Points on a hilly landscape, in no order, each with its height.
A ball rolls from a point to the lowest of its 2 nearest points, and stops where none of them is lower. Distance is the straight distance between rows; heights are no part of it.
(410): [-0.07 -0.75  2.21 -0.08 -1.28 -2.18 -3.66  0.60  0.33 -0.14  0.49  1.06
  0.70 -2.65  3.20  1.74 -1.23  1.63 -0.96 -2.50 -1.17 -1.99  0.08  1.88
 -0.51  0.52  1.60]  height 4.56
(524): [ 1.06 -1.64 -1.19 -2.85 -1.13  1.97  0.50 -5.08  0.79 -0.28  2.98  2.29
  1.93 -2.03  0.50 -1.47  0.85 -2.01 -2.59 -3.12 -2.31 -0.72  0.83 -3.57
  3.53  1.54 -2.52]  height 1.17
(715): [ 2.33  2.50  2.83  0.97  0.10 -1.04  2.35 -0.01  1.25  0.36  3.66  1.46
  1.16  0.73  2.86  0.77 -0.52 -0.48 -0.36  0.08  0.93 -2.06 -1.03 -2.66
 -1.54  1.99  2.12]  height 4.17
(976): [ 0.91  1.01  3.70 -4.14 -3.53 -6.61 -0.07 -2.58  0.47 -0.11 -1.11  0.62
 -0.12 -3.49  0.92  3.45 -1.99 -0.11  1.34  2.14 -1.52  0.85  0.25 -0.62
  0.22 -2.72  1.59]  height 3.33
(432): [-2.92  0.17 -1.84  0.63  0.03 -4.10  0.77 -0.30  2.69  4.06  1.85 -0.54
 -2.30  2.98 -4.54 -2.29  0.11  2.46 -0.11 -1.35 -0.81  2.00  2.10 -0.60
  1.18 -0.23 -2.15]  height 0.65
(158): [ 2.86  2.10  1.57  3.27  5.24 -0.76  1.66  0.40 -0.44 -1.75 -2.66 -1.61
 -1.10  4.68  1.33  0.88 -5.21  0.39 -2.48  0.39 -1.13  1.08  1.15 -3.18
 -0.79 -0.42 -2.17]  height 1.21
(560): [ 5.43 -1.09  0.39  2.00 -4.72 -1.67 -5.04  1.98 -1.96 -2.80 -3.53 -2.16
 -1.63  1.45  3.51  0.86 -1.47 -2.81 -3.45  1.09 -1.21  2.05 -2.12  3.34
  3.00  0.24 -2.73]  height 5.61
(19): [-0.49 -2.32 -1.47  1.91  0.20  2.91 -3.65  4.67  1.66  2.06  0.94  3.85
 -0.05 -0.79  1.51 -1.52  2.43 -0.41 -1.53 -3.00 -0.10 -1.71  1.10 -0.55
  4.89  1.89 -0.59]  height 6.15
(609): [ 1.41  0.84 -4.28  2.61 -2.42 -1.66  1.83 -1.68 -0.89 -0.06 -0.28  2.63
 -0.87 -1.60 -1.34 -4.35  0.15  2.89 -1.58 -1.54  0.95 -0.78  1.39  1.86
 -0.70  0.10 -1.41]  height 6.68
(579): [-3.44 -0.42 -2.13 -6.39  2.37 -3.79  4.51 -2.31  2.51  1.11  1.80  1.75
  2.76 -3.72 -4.83 -3.86  2.32  2.01  4.25 -3.90  1.46 -1.66  2.07 -0.74
  1.25 -2.25  0.05]  height 2.10
(87): [-0.61  0.04 -1.65 -4.54 -1.84 -4.26  4.12 -0.84 -1.53  2.94  0.40 -0.73
 -2.12 -3.57 -1.38  1.40  4.18  0.43  3.44  3.75  0.50  1.60 -2.35 -1.71
  1.53 -1.41  1.80]  height 4.01
(814): [ 0.27 -2.11  1.75 -0.13 -0.71  5.09 -1.63  2.28  0.00  2.83 -0.32 -0.71
 -7.27  2.19  1.28  3.10  3.45 -0.25  0.05  2.23 -0.40 -0.22 -0.25 -1.04
  3.34  1.72  0.55]  height 6.87
(214): [-0.23 -2.62 -1.03 -0.29  1.34 -2.48  1.05 -0.07  0.21  0.66  0.20  1.87
  3.37 -1.72 -1.20 -2.82 -0.42  2.39 -1.09  0.98  0.33 -0.54 -0.51 -3.66
  2.18  0.43 -1.90]  height 6.46
(443): [ 3.73 -0.96 -0.11  0.35 -4.14  3.10  0.63 -0.38  4.64  0.95  5.17  0.00
  1.56 -2.17  2.15  0.57  1.91 -1.42 -2.93  0.58  0.53 -1.53 -1.44 -1.75
  2.64  3.69  3.46]  height 4.14
(135): [ 2.14 -0.95 -3.88  0.82  0.22 -0.93 -1.49 -2.74 -1.25 -1.94 -1.63  1.79
  1.50 -1.79  1.68 -2.13 -2.14  2.19 -3.37 -2.53 -0.41 -2.28  0.86 -1.19
  1.67  0.25 -4.22]  height 6.56
(846): [-3.31  0.46 -2.03  2.00  2.35  1.66 -2.87 -0.93 -4.19 -3.61 -3.41 -2.95
  2.02  1.71  2.13 -1.45  0.83 -1.53 -2.54 -3.54 -0.34  1.83  1.35 -2.22
  2.42 -2.31 -3.89]  height 2.04
(569): [-1.62 -2.11 -0.29  1.21 -4.35  3.39 -0.84 -0.05  4.20  1.89  2.06 -1.31
 -0.73  0.09  3.82  1.33  3.54 -3.38 -0.40  2.23  1.00 -0.28 -3.33 -1.38
  3.89  5.71  2.56]  height 3.63
(1056): [ 1.97  1.99  0.92  1.84  1.14 -1.82 -0.37  1.62  1.10  2.49  2.06  2.79
 -1.15  4.62 -2.90 -2.51 -2.71  0.75  0.40 -1.35 -0.91  2.05  3.20 -1.25
 -0.86 -1.26 -1.70]  height 1.26
(591): [-0.22  0.36  0.08  2.01 -1.30  4.33  2.15 -2.56 -0.20 -0.36  2.39 -2.97
  0.00 -0.76  1.45  0.20  3.32 -3.93 -2.52 -0.09 -2.36  1.30  0.23  0.00
 -0.36  2.22 -0.25]  height 6.48
(276): [-2.50 -0.32 -1.07 -6.13 -0.24 -0.17  1.46 -3.79  1.88  0.72  2.52  4.14
  3.41 -3.47 -1.43 -2.56  2.63 -0.60  0.84 -4.76  0.26 -2.39  1.50 -3.67
  4.12 -0.52  0.15]  height 1.76
(662): [ 5.08  2.52  3.80 -0.92 -2.94 -0.85 -3.89 -2.69 -1.81 -1.90  0.56  1.14
  2.10 -3.53  2.35  2.51 -2.62 -2.26 -0.27 -4.99 -4.54 -0.14  1.75  3.31
 -1.59 -3.71 -0.73]  height 3.88
(121): [ 1.65 -1.36 -1.47 -5.33 -3.88 -4.93  2.64 -2.56  0.13  3.52  0.18  3.41
 -1.59 -3.06 -1.85 -0.51  0.46  2.05  1.21  0.95  0.27 -0.94 -1.69 -1.24
  2.81  0.07  1.03]  height 4.18
(809): [-4.02 -1.22 -0.38 -3.42  1.14 -1.89 -4.27  1.67 -3.06  4.00 -5.25 -1.41
 -1.25  6.15 -1.74  0.22 -1.46 -2.22 -0.16 -0.96 -0.71 -1.86 -0.35 -0.08
  6.17 -1.72 -0.76]  height 7.04
(858): [-4.02  1.62 -1.28 -2.63  2.97 -1.90 -2.58 -0.12 -4.34  1.02 -3.47 -1.15
  0.08  1.38 -2.29  2.04 -0.58  3.28  3.25 -0.04  1.55  1.24  2.14 -0.66
 -1.40 -6.04  0.10]  height 1.47
(767): [ 0.43 -1.32  2.23  3.05 -0.03 -0.22 -1.71  0.90  2.40 -1.74  0.48 -2.89
  3.52 -3.60  3.72  2.17 -0.41  0.33 -3.39  0.75 -1.00 -1.13 -1.81 -0.13
 -0.82  3.05  1.24]  height 4.83
(1142): [ 2.14  0.52  1.35 -2.14 -1.03  0.06  4.98 -3.61  0.94 -2.41  2.13  1.54
  2.76 -2.22  1.12 -0.84 -0.51 -1.21  0.21  3.04  1.33 -0.51 -0.83 -1.00
 -2.17  1.31  1.69]  height 4.42
(484): [ 3.82 -1.98  1.99 -0.41 -4.56 -0.46 -3.61 -0.89  1.28 -2.84 -0.26  0.95
  0.95 -0.12  0.78 -1.54 -2.47 -2.47 -2.71  2.82 -1.00  2.12  1.36  3.10
  1.20  0.60 -2.25]  height 5.25
(917): [-3.33  0.11 -1.29  1.58  3.70 -0.71 -0.52 -0.62 -1.17 -1.47 -3.42 -1.19
 -1.95  3.87  1.56  0.43 -2.11  0.75 -1.81 -2.64 -0.89  0.42  1.32 -0.48
  0.85  0.01 -2.54]  height 1.71
(114): [ 2.20 -1.19  0.87  0.24 -1.10  4.69  0.49 -0.40  0.78 -0.60  1.26 -3.53
 -5.56 -0.97  1.42  3.48  3.62 -1.10 -1.87  1.67 -1.81  1.08  1.76  1.70
  0.90  1.40  0.27]  height 6.70
(744): [ 4.05 -0.74  0.22 -1.85 -2.31  2.44  3.76 -2.04  3.25 -1.37  3.70 -2.40
  2.55 -1.43 -0.36 -1.40 -1.43 -2.74 -3.20  4.91  4.25 -1.47  1.41  0.56
 -0.02  1.65  1.82]  height 4.80
(884): [-0.22 -0.36 -0.73  3.34  1.53  6.45  3.42 -0.72  3.88 -0.59  4.48 -5.01
  1.63 -0.09  1.86  1.86  2.16 -2.57 -3.69 -0.21 -0.02 -1.71 -1.10  0.22
 -1.04  5.08  1.28]  height 6.28
(996): [-1.75 -0.75 -0.40  2.75 -4.69  1.44 -0.34  3.17  0.77  0.49 -0.13 -0.93
 -2.32  2.69  3.69 -1.64  2.24 -4.27 -2.32  2.14  2.08  1.19 -2.25  2.34
  2.24  3.91  2.40]  height 3.16
(344): [ 1.65 -0.13 -1.15  4.79  0.21  5.27  0.87  2.84  3.52  0.30  5.52 -6.42
  1.56  1.06  1.53 -0.13  1.61  0.59 -1.39 -0.74  1.84 -0.60 -0.84  2.69
 -4.00  4.32  3.56]  height 6.07
(1106): [-3.56 -0.90 -0.22 -7.62  0.64 -3.39  0.84 -1.89 -0.14  0.97 -4.24  0.95
 -2.08 -3.23 -2.30  3.11  0.53 -0.77  2.11 -0.23 -0.14 -4.31  3.30  3.67
  3.32 -2.36 -1.21]  height 2.75
(629): [-3.26  2.51 -0.24  2.18 -0.29  0.41 -1.17  0.50  1.49 -1.68 -0.77 -1.12
 -3.57  0.39 -1.03  1.42  0.53  4.32  2.55  0.92  1.73  3.66  3.74  3.82
 -5.03 -2.56  1.46]  height 2.14
(832): [-1.06 -0.11 -0.60  2.71 -0.73 -1.69  2.89  2.40  2.17 -1.14  4.02 -0.53
  2.17 -0.81 -2.32 -3.64  2.78  2.66  1.19  2.57  3.81  0.92 -1.57 -1.52
 -2.06  1.83  2.88]  height 0.61
(1094): [ 0.10  3.42  4.10 -3.80 -1.67 -3.92 -2.63 -2.77  0.81  1.17  1.66  0.59
  0.36 -3.23 -0.54  3.36 -1.09  0.99  1.62 -3.30 -1.66 -0.33  4.08 -0.25
 -0.74 -5.30  3.17]  height 3.72
(430): [-2.32 -1.38  0.73  2.38 -0.15  2.26 -1.90 -0.55  2.55 -2.86 -0.05 -2.08
 -1.72  0.64  0.40 -1.15 -0.64  1.58  0.07  1.67 -0.15  3.28  2.46  5.26
 -4.54  1.90 -0.07]  height 2.64
(295): [ 2.91  1.59  0.27  5.08  0.62  4.49  0.28  4.62  0.62 -0.36  2.83 -1.21
 -0.51  1.71  1.64 -2.08  1.74 -0.48 -0.70 -1.42  1.83  0.42  0.87  1.20
 -2.59  1.33  2.09]  height 5.84
(300): [-0.54 -0.60  2.10 -8.76 -2.96 -5.19 -0.88 -4.33 -0.84  1.99 -3.34  0.35
 -1.53 -2.72 -1.53  3.84 -0.75 -1.77  2.95  0.91 -1.81 -2.26 -0.55  0.82
  3.12 -2.22  0.21]  height 3.02
(739): [ 2.46  2.72  0.61  3.62  1.33  2.68  2.90  2.21 -0.68 -2.56  0.93 -1.88
  0.55  1.67  0.55 -2.46 -0.42 -0.33 -1.46  3.29  5.24 -0.21  1.22 -0.89
 -2.12 -0.04  1.02]  height 5.60
(130): [ 2.44  2.04 -1.44  1.40  1.22  2.04  4.27 -1.83 -5.73 -0.13 -2.09  2.53
 -0.29 -2.02 -2.29 -1.11  0.38 -1.28  0.18  0.39 -1.64 -0.51  0.71 -1.53
 -0.84 -2.98 -3.29]  height 6.74
(409): [ 3.70  4.69 -0.10  3.12  2.80 -2.54  3.03 -4.07 -1.08  0.37  0.50  0.71
  1.42  1.58  0.66 -1.57 -4.97  2.62  0.23 -0.69  0.15 -0.75 -0.94 -2.46
 -4.59 -0.03 -2.26]  height 1.09
(228): [ 3.45  1.95  1.93  1.50 -1.53  2.89  0.01 -3.62  0.35 -2.17  0.69 -1.47
  1.14  1.12 -0.08 -1.60 -3.07 -2.88 -0.37  1.73 -1.50  3.29  3.12  2.91
 -5.02 -0.98 -2.13]  height 3.90
(355): [-4.42 -1.65  1.75 -4.56  0.75 -1.71 -6.84  0.88 -2.81  1.54 -4.23 -2.32
  0.07  1.12 -2.28  4.23  0.36  0.26  1.62  1.55 -0.28  0.76  1.18  1.79
  1.50 -4.54 -0.44]  height 1.72
(1079): [ 6.03  1.73  1.96  2.07 -0.31  1.07 -2.44 -1.21 -2.53 -2.29 -0.30 -1.07
  2.71 -1.58  1.91  0.54 -2.87 -2.16 -1.56 -1.44 -3.33  1.88  1.29  1.41
 -2.58 -1.17 -2.95]  height 3.47
(534): [-2.91  2.45 -3.28 -5.13  2.33 -0.37 -0.08 -3.57 -5.08  0.34 -2.16  1.17
  0.83  0.41 -1.37  0.62 -0.39  2.03  5.04 -2.31  2.54 -3.30  1.75  0.61
 -2.97 -3.95  0.31]  height 1.30
(241): [-5.27  2.69 -0.63 -0.35 -0.98 -4.06 -0.33  0.80  0.76  0.02 -1.00 -1.54
 -1.44 -0.45 -3.50  0.84  1.38  4.53  3.65  0.73  1.48  2.84  3.89  0.28
 -2.01 -5.45  0.46]  height 1.74
(441): [-3.97 -1.05  0.10 -0.48  1.05  1.55 -1.31  2.70 -2.65  3.74 -4.05 -1.47
 -5.46  4.02  0.46  1.43  1.30 -1.52 -0.95  0.30 -0.74 -0.97 -2.76 -1.87
  5.93  0.75  0.68]  height 6.97
(821): [ 4.85  0.91  0.97  4.63  2.16  4.81 -4.44  3.89 -2.53 -3.12 -0.48 -2.11
  1.99 -0.07  2.62 -1.06 -1.40  0.03 -1.46 -1.73  0.03  2.70  3.00 -0.54
 -1.37 -2.50 -2.00]  height 3.01
(958): [-2.59  0.01 -1.22 -0.48  0.89  1.82  0.46 -2.06 -0.75  1.11  3.49 -1.07
  0.92  2.74 -0.79 -0.50  1.70  2.54  2.76  0.41  0.40  2.72 -3.42 -3.33
 -3.94  1.66  1.78]  height 3.73
(686): [-0.98 -1.08  0.82  2.55  1.33  1.25  0.24  5.05  2.98  1.42  1.43  3.79
 -4.16  7.30 -1.08 -3.18 -1.12 -1.27 -0.55 -0.71  0.61 -0.33 -0.67  1.15
  0.10  4.17  0.46]  height 2.69
(727): [-3.28 -0.87 -1.89 -0.13  1.67  2.12  0.66 -2.63 -0.83 -3.90  0.32 -1.45
  3.47 -4.54  1.98 -0.66  2.56  3.55  1.90  0.29  3.16 -0.49 -1.99 -2.03
 -2.29  1.08  0.90]  height 3.27
(299): [-1.00  0.69  0.26 -3.09 -0.44 -1.68  6.22 -3.31  3.98 -3.19  2.06  0.42
 -0.10 -5.80 -3.53 -2.30  3.42  2.02  3.41  0.55  1.04  2.13  1.68  0.21
 -1.13 -1.73  2.09]  height 4.07
(1059): [-0.95  0.50  3.09 -2.94 -1.33 -0.36 -6.30 -0.53 -3.55 -1.01 -2.24  0.95
  0.81  0.56 -1.36  3.43 -1.49 -1.01  1.81  0.34 -1.73  2.22  2.27  2.71
 -2.38 -5.64 -1.02]  height 2.01
(27): [-0.43 -1.81 -0.61 -0.01  1.66  4.68 -0.77 -1.12 -3.66 -3.02 -0.51  0.42
  2.24 -0.21  0.60 -0.29  2.02 -2.60 -1.76  0.94 -0.44  0.97 -0.29 -3.59
  2.33 -1.36 -3.62]  height 2.35
(891): [-1.51  2.51  3.17  0.97  2.26 -2.29 -0.48  2.84 -0.99  2.72  2.23  0.77
  0.87  4.29  2.40  0.72 -0.64 -1.33 -0.17 -2.30 -0.68  0.03 -0.40 -4.05
  0.16 -0.98  1.91]  height 3.94
(565): [ 1.57 -1.49 -1.64 -4.27 -3.38 -3.42 -3.72  0.25 -0.15  5.34 -0.26  3.13
 -0.36 -2.50 -3.85  0.07 -0.61  2.86  0.07 -1.14 -0.72 -3.33  0.69  1.52
  3.14 -1.79  2.63]  height 4.39
(1012): [ 4.17 -0.78 -0.15  1.72  1.94  2.00  0.90  2.08 -1.80 -2.74 -2.23 -2.16
  1.03 -0.12  1.08  0.99 -1.39  0.37 -3.71  4.72  1.60 -0.30 -0.69 -2.12
  0.36 -0.60  0.08]  height 5.38
(872): [ 2.84 -1.63 -4.03  2.55 -2.80  4.22 -4.07  0.69 -1.71 -1.19 -0.11  0.44
  1.25 -1.56  5.41  2.37  0.67  2.41 -0.70 -1.49  0.26 -1.66 -3.49  1.23
 -2.16  2.35  2.39]  height 7.10
(735): [-3.39  1.21  1.34  1.06  0.85  1.66 -4.95  0.76 -6.04 -1.29 -2.65 -0.46
  1.17  0.66  1.10  1.62  0.67 -2.25  0.23 -2.32 -1.60  0.97  0.69  3.04
 -2.39 -3.43  0.02]  height 2.28
(1029): [-1.73  4.55 -0.76  0.92  1.95 -4.40  5.49 -3.66  0.24 -0.50  0.00  0.48
 -0.35 -1.79 -3.29  0.08 -2.18  4.65  4.82 -2.84  0.52 -1.97 -0.68  0.24
 -5.72 -1.21 -0.35]  height 1.54
(777): [ 1.23 -0.89  0.00  0.71 -1.50  0.75 -5.16  2.86 -3.40 -0.61 -3.79 -1.53
 -1.77  1.98  3.96  2.09  1.03 -2.54 -3.01 -2.87 -1.44 -0.15 -1.79  0.85
  5.40  0.08 -2.55]  height 5.83
(911): [-0.44 -2.74 -1.58 -1.27 -3.72  2.54 -1.81 -2.66  0.31  3.49  0.41  3.56
 -0.95  2.72  1.77  0.27 -0.89 -3.30 -0.17  0.65 -2.33 -1.57 -5.34 -0.25
  1.74  4.32  0.27]  height 3.59
(975): [ 0.79  0.79 -0.45  2.99  0.70  1.56  1.63 -0.43 -3.51  0.37 -1.35 -1.27
  0.06 -3.03  0.51  2.44  1.91 -1.53 -2.87 -1.29 -4.09 -0.41 -0.19  0.87
  0.36 -0.14 -1.90]  height 6.64
(843): [ 0.84  1.18  1.82  4.10  3.60  2.13 -3.71  4.26 -3.58 -1.42 -2.71 -3.61
 -0.25  1.43  3.26  2.16 -0.95 -1.11 -1.09 -4.35 -2.83  3.33  1.67  1.05
 -0.97 -2.51 -1.13]  height 2.60
(203): [-4.36  0.56  1.18  3.55  0.79 -0.18  3.81  3.00  1.28 -1.05 -0.70  0.69
 -3.34  1.75  0.57 -1.38  2.20 -2.77 -1.79  2.05  2.25 -0.50  0.03  2.90
 -0.05  3.03  1.28]  height 2.61
(1052): [-0.36 -0.20  2.58  1.56  0.77 -0.59  6.12  0.82  5.00 -2.91  4.63 -0.38
  3.93  0.18 -3.14 -3.88  0.44 -0.78  1.85  3.64  4.46 -1.78 -3.01  0.55
 -3.67  3.77  2.63]  height 0.16
(875): [ 2.07 -2.67  0.61 -5.10 -3.09  3.21  0.22 -5.27 -0.36 -2.34  0.10  1.44
  0.81 -1.74  1.03  1.56  1.70 -5.15 -0.66  1.44 -2.58  0.44 -2.44 -2.36
  5.15  1.50 -3.48]  height 1.86
(1031): [-3.92 -2.60 -0.57 -4.12  3.93 -2.77  1.22  0.64  0.64 -0.86 -4.39  2.20
  0.38 -2.00 -2.61 -0.81 -0.75  0.79  1.46  1.57  0.92 -0.84  2.41  1.07
  1.93 -2.14 -3.50]  height 2.48
(77): [-2.92  5.14 -3.93  3.21  3.42 -4.05  2.55 -1.30 -1.86  2.08 -1.89 -0.51
  0.92  1.59 -5.61 -2.09 -2.52  5.18  3.83 -4.04  1.94 -1.76  0.95  0.43
 -3.58 -2.86 -1.63]  height 1.35
(234): [-5.60 -2.14 -3.44 -4.85  4.85 -3.73  3.30  0.07  0.43 -1.08 -1.41  1.08
  3.02 -2.41 -1.99 -3.57  1.66  2.10  5.02 -0.37  2.56 -0.81 -0.27 -0.59
  0.73 -0.87 -1.38]  height 2.29
(978): [-3.36  1.48  0.14  3.25  2.64  0.03  0.93  3.29 -1.55 -0.20 -0.39  0.70
  0.12  7.49  0.57 -2.22 -1.85 -0.57  0.09 -1.28  1.33  1.39 -3.09 -3.99
  0.44  1.12  4.29]  height 3.75
(930): [-2.85 -2.33  0.36  1.23  2.07  1.98  1.27 -1.17  2.37 -3.70  0.60 -3.07
  1.02  0.28  0.79 -0.32  0.32  1.50 -0.34  3.76  2.91  0.49 -1.00  0.89
 -3.49  2.74  0.98]  height 3.04
(1055): [ 0.56 -0.32  1.07 -1.24  0.89 -0.55  7.81  1.17  4.67 -3.28  0.13 -2.92
 -0.12 -4.26 -4.55 -0.44  0.81 -0.76  1.31  7.91  2.79  1.43  1.24  2.92
 -2.59 -1.01  1.82]  height 1.38
(862): [ 1.19 -1.30  1.31  3.31  1.07 -1.00 -2.28  5.88  4.58  2.93  3.92  2.18
  0.53  4.40  0.08 -2.26 -1.92  1.46  0.09 -2.99  0.04 -0.24 -1.42 -0.12
 -0.83  4.19  1.15]  height 2.25
(1087): [-0.45 -0.51 -0.75  5.48  1.64  2.03 -0.37  3.67  0.61 -0.61 -1.32 -1.66
  1.62  0.51  5.15  1.90 -0.37 -0.86 -2.73 -1.67 -0.50 -2.78 -4.11  0.53
 -0.76  5.18  2.20]  height 5.07
(619): [ 1.20 -0.95 -0.34  0.27 -0.52 -2.07 -5.04  1.67 -3.58  5.11 -4.00 -2.16
 -3.89  2.34 -1.18  4.63 -2.57  1.47  0.58 -0.91 -4.98  0.53 -1.82  3.56
  0.31 -1.44  0.13]  height 0.99
(618): [ 1.32  1.75  0.88 -0.50 -0.44 -1.50  6.07 -1.53  4.43 -0.89  1.23 -3.16
 -2.39 -0.53 -2.59  1.38  0.74  1.48  0.69  4.88  0.86  2.22  1.64  0.63
 -1.61  0.21  0.35]  height 2.13
(626): [-2.46 -0.77 -1.10 -0.39 -0.80  2.46  0.27  0.31 -2.41  1.23 -1.30  3.76
 -0.81  0.23  2.32  1.96  1.97 -2.80  0.00 -0.23  0.04 -2.68 -3.49 -0.09
  1.32  1.81  1.04]  height 3.76
(54): [ 0.90 -1.03  1.34  3.16  0.92  0.34 -3.80  4.63  0.40  1.56  2.47  2.11
  3.36  2.05 -1.04 -3.57 -2.05  0.57 -0.58 -0.84 -0.24  1.90  1.01 -1.24
 -1.31 -0.22  0.30]  height 1.78
(928): [ 0.89 -3.34 -0.63  1.95 -1.31  4.97 -5.40  4.82  0.72 -0.25 -1.15  1.12
  0.35 -0.52  4.40  2.28  2.37 -3.47 -2.31 -2.54 -1.72 -1.12 -2.28  0.63
  4.71  2.29 -1.32]  height 5.99
(950): [-0.07 -0.63 -2.92  1.01 -1.96  3.98 -5.35  1.64 -3.97 -1.24 -1.24  4.70
  2.99 -1.84  3.32 -1.01  0.15  0.93  1.04 -2.72  2.54 -3.37 -1.77  1.45
 -0.99 -0.59  1.92]  height 7.17
(1089): [-1.21 -0.40  2.78  0.78 -0.01 -2.84  2.88  0.61  2.08  2.20 -1.52  1.01
 -4.61  1.13 -1.11  0.26 -0.73 -1.49 -0.54  2.85 -1.35 -0.17  0.03  1.69
  1.08  2.07 -0.95]  height 2.07
(378): [-1.78  1.97 -2.65  3.97  2.46 -4.46  3.17  2.27  0.68  1.77  1.56  1.07
 -0.22  1.90 -6.69 -3.68  0.40  5.08  1.49 -2.87  1.36 -0.96  0.06 -1.58
 -1.12 -1.23 -1.43]  height 1.13
(1127): [-0.59 -0.23  0.62  1.00  2.04 -1.73 -2.11  4.02  1.40  4.89 -0.53  1.02
 -5.39  6.29  0.83 -0.84 -2.55  0.24 -0.16 -4.11 -2.08 -0.84  0.65  1.88
  1.97  2.67 -0.44]  height 3.07
(143): [-1.38 -1.76  2.33 -4.56 -1.41 -0.67  1.11 -2.70  0.21 -3.70 -2.24  2.11
 -0.07 -1.98 -1.94 -0.58 -0.72 -3.62  1.61  4.23 -1.20  3.51  1.79  2.62
 -0.68 -2.84 -2.86]  height 4.70
(1046): [ 0.56 -0.09  2.23 -0.59 -1.54  2.51  1.64 -2.14  2.30 -2.37 -1.77 -0.69
 -1.54 -0.04 -3.77  1.40 -1.58 -2.80 -0.16  5.51 -2.86  4.69  3.33  3.94
 -2.62 -2.53 -2.17]  height 4.37
(1137): [ 1.85 -3.05  1.62 -0.81 -0.48 -0.75 -2.73  2.02  2.52  2.78  1.60  2.82
  1.37 -0.99 -1.03 -0.37 -0.13  0.78 -2.48 -1.04 -1.91 -1.04  0.89 -2.82
  4.46  0.87 -1.27]  height 6.32
(603): [ 0.25 -0.58 -1.22  3.19  2.34  2.36 -0.77  3.24 -2.75 -3.64 -3.81  0.77
  0.83  1.61  4.61  0.85 -1.42  0.17 -2.60 -0.11  1.17 -2.38 -2.46 -2.25
  0.72  1.24  0.67]  height 5.21
(351): [-0.67  1.07 -1.92 -1.29 -0.84 -0.74 -4.28  1.44 -1.81  2.88  1.19  4.09
  4.55  0.25  1.23 -1.70 -0.74  1.71  0.70 -5.32  2.56 -4.88  0.36 -0.82
  0.83 -1.28  1.96]  height 7.23
(602): [ 3.46 -2.07 -5.15  1.43 -3.18  4.10 -1.63 -3.64 -1.26 -0.69  2.75 -0.69
  1.04 -2.10  1.24 -0.45  1.78  2.82 -1.92 -1.88 -1.43  0.23 -2.07 -0.68
 -0.97  2.29  0.11]  height 7.01
(679): [-0.28 -3.29 -1.24 -4.65 -0.30  0.26  0.38 -1.61 -3.06 -1.75 -2.41 -0.94
  2.16 -1.39 -0.88  0.39  3.10 -3.05 -0.34  3.54 -1.11  2.26 -2.99 -3.58
  5.49 -0.92 -4.16]  height 2.31
(530): [-1.43 -0.42 -2.18  1.47  0.22  1.95 -2.37  0.57 -1.10  3.45  3.26  1.28
 -0.32  6.87  0.75 -0.97 -1.44  0.23  1.27 -1.67 -0.38  2.03 -3.89 -3.05
 -2.36  2.32  2.33]  height 3.60
(1066): [ 5.76 -1.23  1.70 -1.54 -2.14  3.07  0.33  0.03  5.36 -0.86  3.38 -3.89
 -1.06 -0.55  2.57  2.18 -0.84 -1.37 -3.84  2.71  2.41 -0.93  1.78  0.61
  1.35  3.06  2.16]  height 4.85
(574): [-0.75  2.59 -1.97  5.85  3.07  0.39  2.46  0.39 -0.19 -1.33  1.69 -1.59
  1.34 -0.04 -3.52 -4.71  1.66  4.18  1.22 -0.88  3.07  0.31  0.36 -2.76
 -2.63  0.52 -1.12]  height 1.12
(178): [-1.56 -1.72 -0.76 -1.69  0.48 -0.80  3.93  0.38 -3.53  2.19 -1.54  1.48
 -0.49 -1.68 -0.88  1.95  1.78 -0.98  1.89  2.94 -1.12 -0.75 -5.24 -0.91
  0.10  0.77  2.08]  height 3.89
(1076): [ 1.54  2.12  4.10 -0.61 -2.55 -4.22 -5.01  0.70  2.26 -0.14 -0.49 -0.38
 -0.32 -2.02  2.65  3.33 -1.69 -0.98  0.34 -3.86 -3.02  1.39  4.15  3.47
 -0.28 -2.76  0.26]  height 4.19
(952): [ 1.35 -1.89 -2.18  1.11 -1.36  0.20 -2.12  2.00  0.13  5.52 -0.55  2.39
 -2.35  5.06  1.89 -0.98 -2.79 -2.56 -1.39 -2.44 -2.60 -0.67 -3.33 -1.01
  3.06  3.62 -0.55]  height 3.37
(894): [-2.05  4.96 -1.09 -3.11  1.54 -3.61  4.20 -4.25 -2.84 -0.85 -0.93  0.42
  1.31 -5.57 -0.90  0.40  0.36  2.38  5.84 -1.90  2.52 -2.38  0.60 -0.25
 -3.38 -4.95  1.75]  height 1.48
(311): [ 3.63 -0.67 -3.11  2.29 -3.97  1.08 -2.34 -1.16  0.20 -0.44  1.47 -1.01
 -1.79 -3.71 -0.66 -0.93  0.24  3.04 -1.75 -1.28 -1.88  2.39  2.41  3.47
 -1.75 -0.49  0.13]  height 6.85
(995): [-2.29  3.54  2.60 -3.38  1.23 -5.81  0.83 -0.42  0.41  3.69 -0.22  1.63
  2.56 -1.03 -3.10  2.43 -1.92 -0.15  2.70 -1.97 -0.77 -1.66  3.22  0.00
 -0.63 -4.69  1.02]  height 3.98
(1149): [ 1.26 -0.32  2.59 -0.17 -1.97 -3.30 -2.08  0.92 -0.53  3.96 -4.69  0.38
 -4.68  0.86 -2.01  3.01 -2.17 -1.03 -0.31  3.32 -4.04  0.33 -0.52  3.15
  2.44 -1.69 -2.15]  height 1.46
(965): [ 6.19  1.68  0.03  2.69  4.00  2.58  0.59 -0.75 -0.12 -0.89  1.94 -1.08
  1.85  3.78  1.84 -0.95 -4.65  1.22 -1.25  0.05  0.80  0.16  0.67 -3.64
 -3.34  0.96 -1.71]  height 0.60
(748): [-2.61  2.18  0.46 -2.70  1.19 -0.50  4.04 -4.13  0.64 -1.00  4.67 -0.41
 -1.17 -1.08 -1.47  0.17  3.71  2.77  4.15 -0.97  2.18  1.12 -0.57 -2.14
 -3.38  0.01  2.45]  height 3.85
(866): [ 1.74 -1.29 -1.13 -2.33  2.75 -1.51  8.35 -0.79  3.81 -3.42  2.19 -1.41
  1.80 -3.32 -3.43 -3.18  0.71  1.13  3.46  5.03  3.96  0.04 -2.72  1.06
 -3.69  1.47  2.25]  height 0.71
(148): [ 0.43 -1.08  1.69 -2.41 -1.76 -0.93 -1.12  1.05 -2.11 -1.89 -3.21  3.59
 -0.97 -0.13 -0.06 -0.38 -0.22 -2.97 -1.40  3.29 -0.45  0.52  1.48  0.77
  2.63 -1.98 -3.05]  height 4.93
(645): [-1.32 -1.24  3.57 -3.17  1.01 -1.49  3.84 -0.14  5.85  0.31  1.58 -3.37
 -4.34 -1.12 -1.35  1.15  2.91  1.22  2.01  5.18  1.52  1.63  0.59 -2.18
  2.70  1.63  0.55]  height 2.73

Where does a ball stop that starts at each point below?
(1066) -> (619)
(178) -> (432)
(609) -> (1079)
(995) -> (524)

Call two points neighbours if one is among the 2 nearest of the other. Go from one point of each pair to the other, from neighbour to neighbour, staying as low as possible. Name the highest point that can't be avoided.
(965), (524) -> (27)
(619), (432) -> (355)
(432), (1052) -> (378)
(1052), (534) -> (1029)
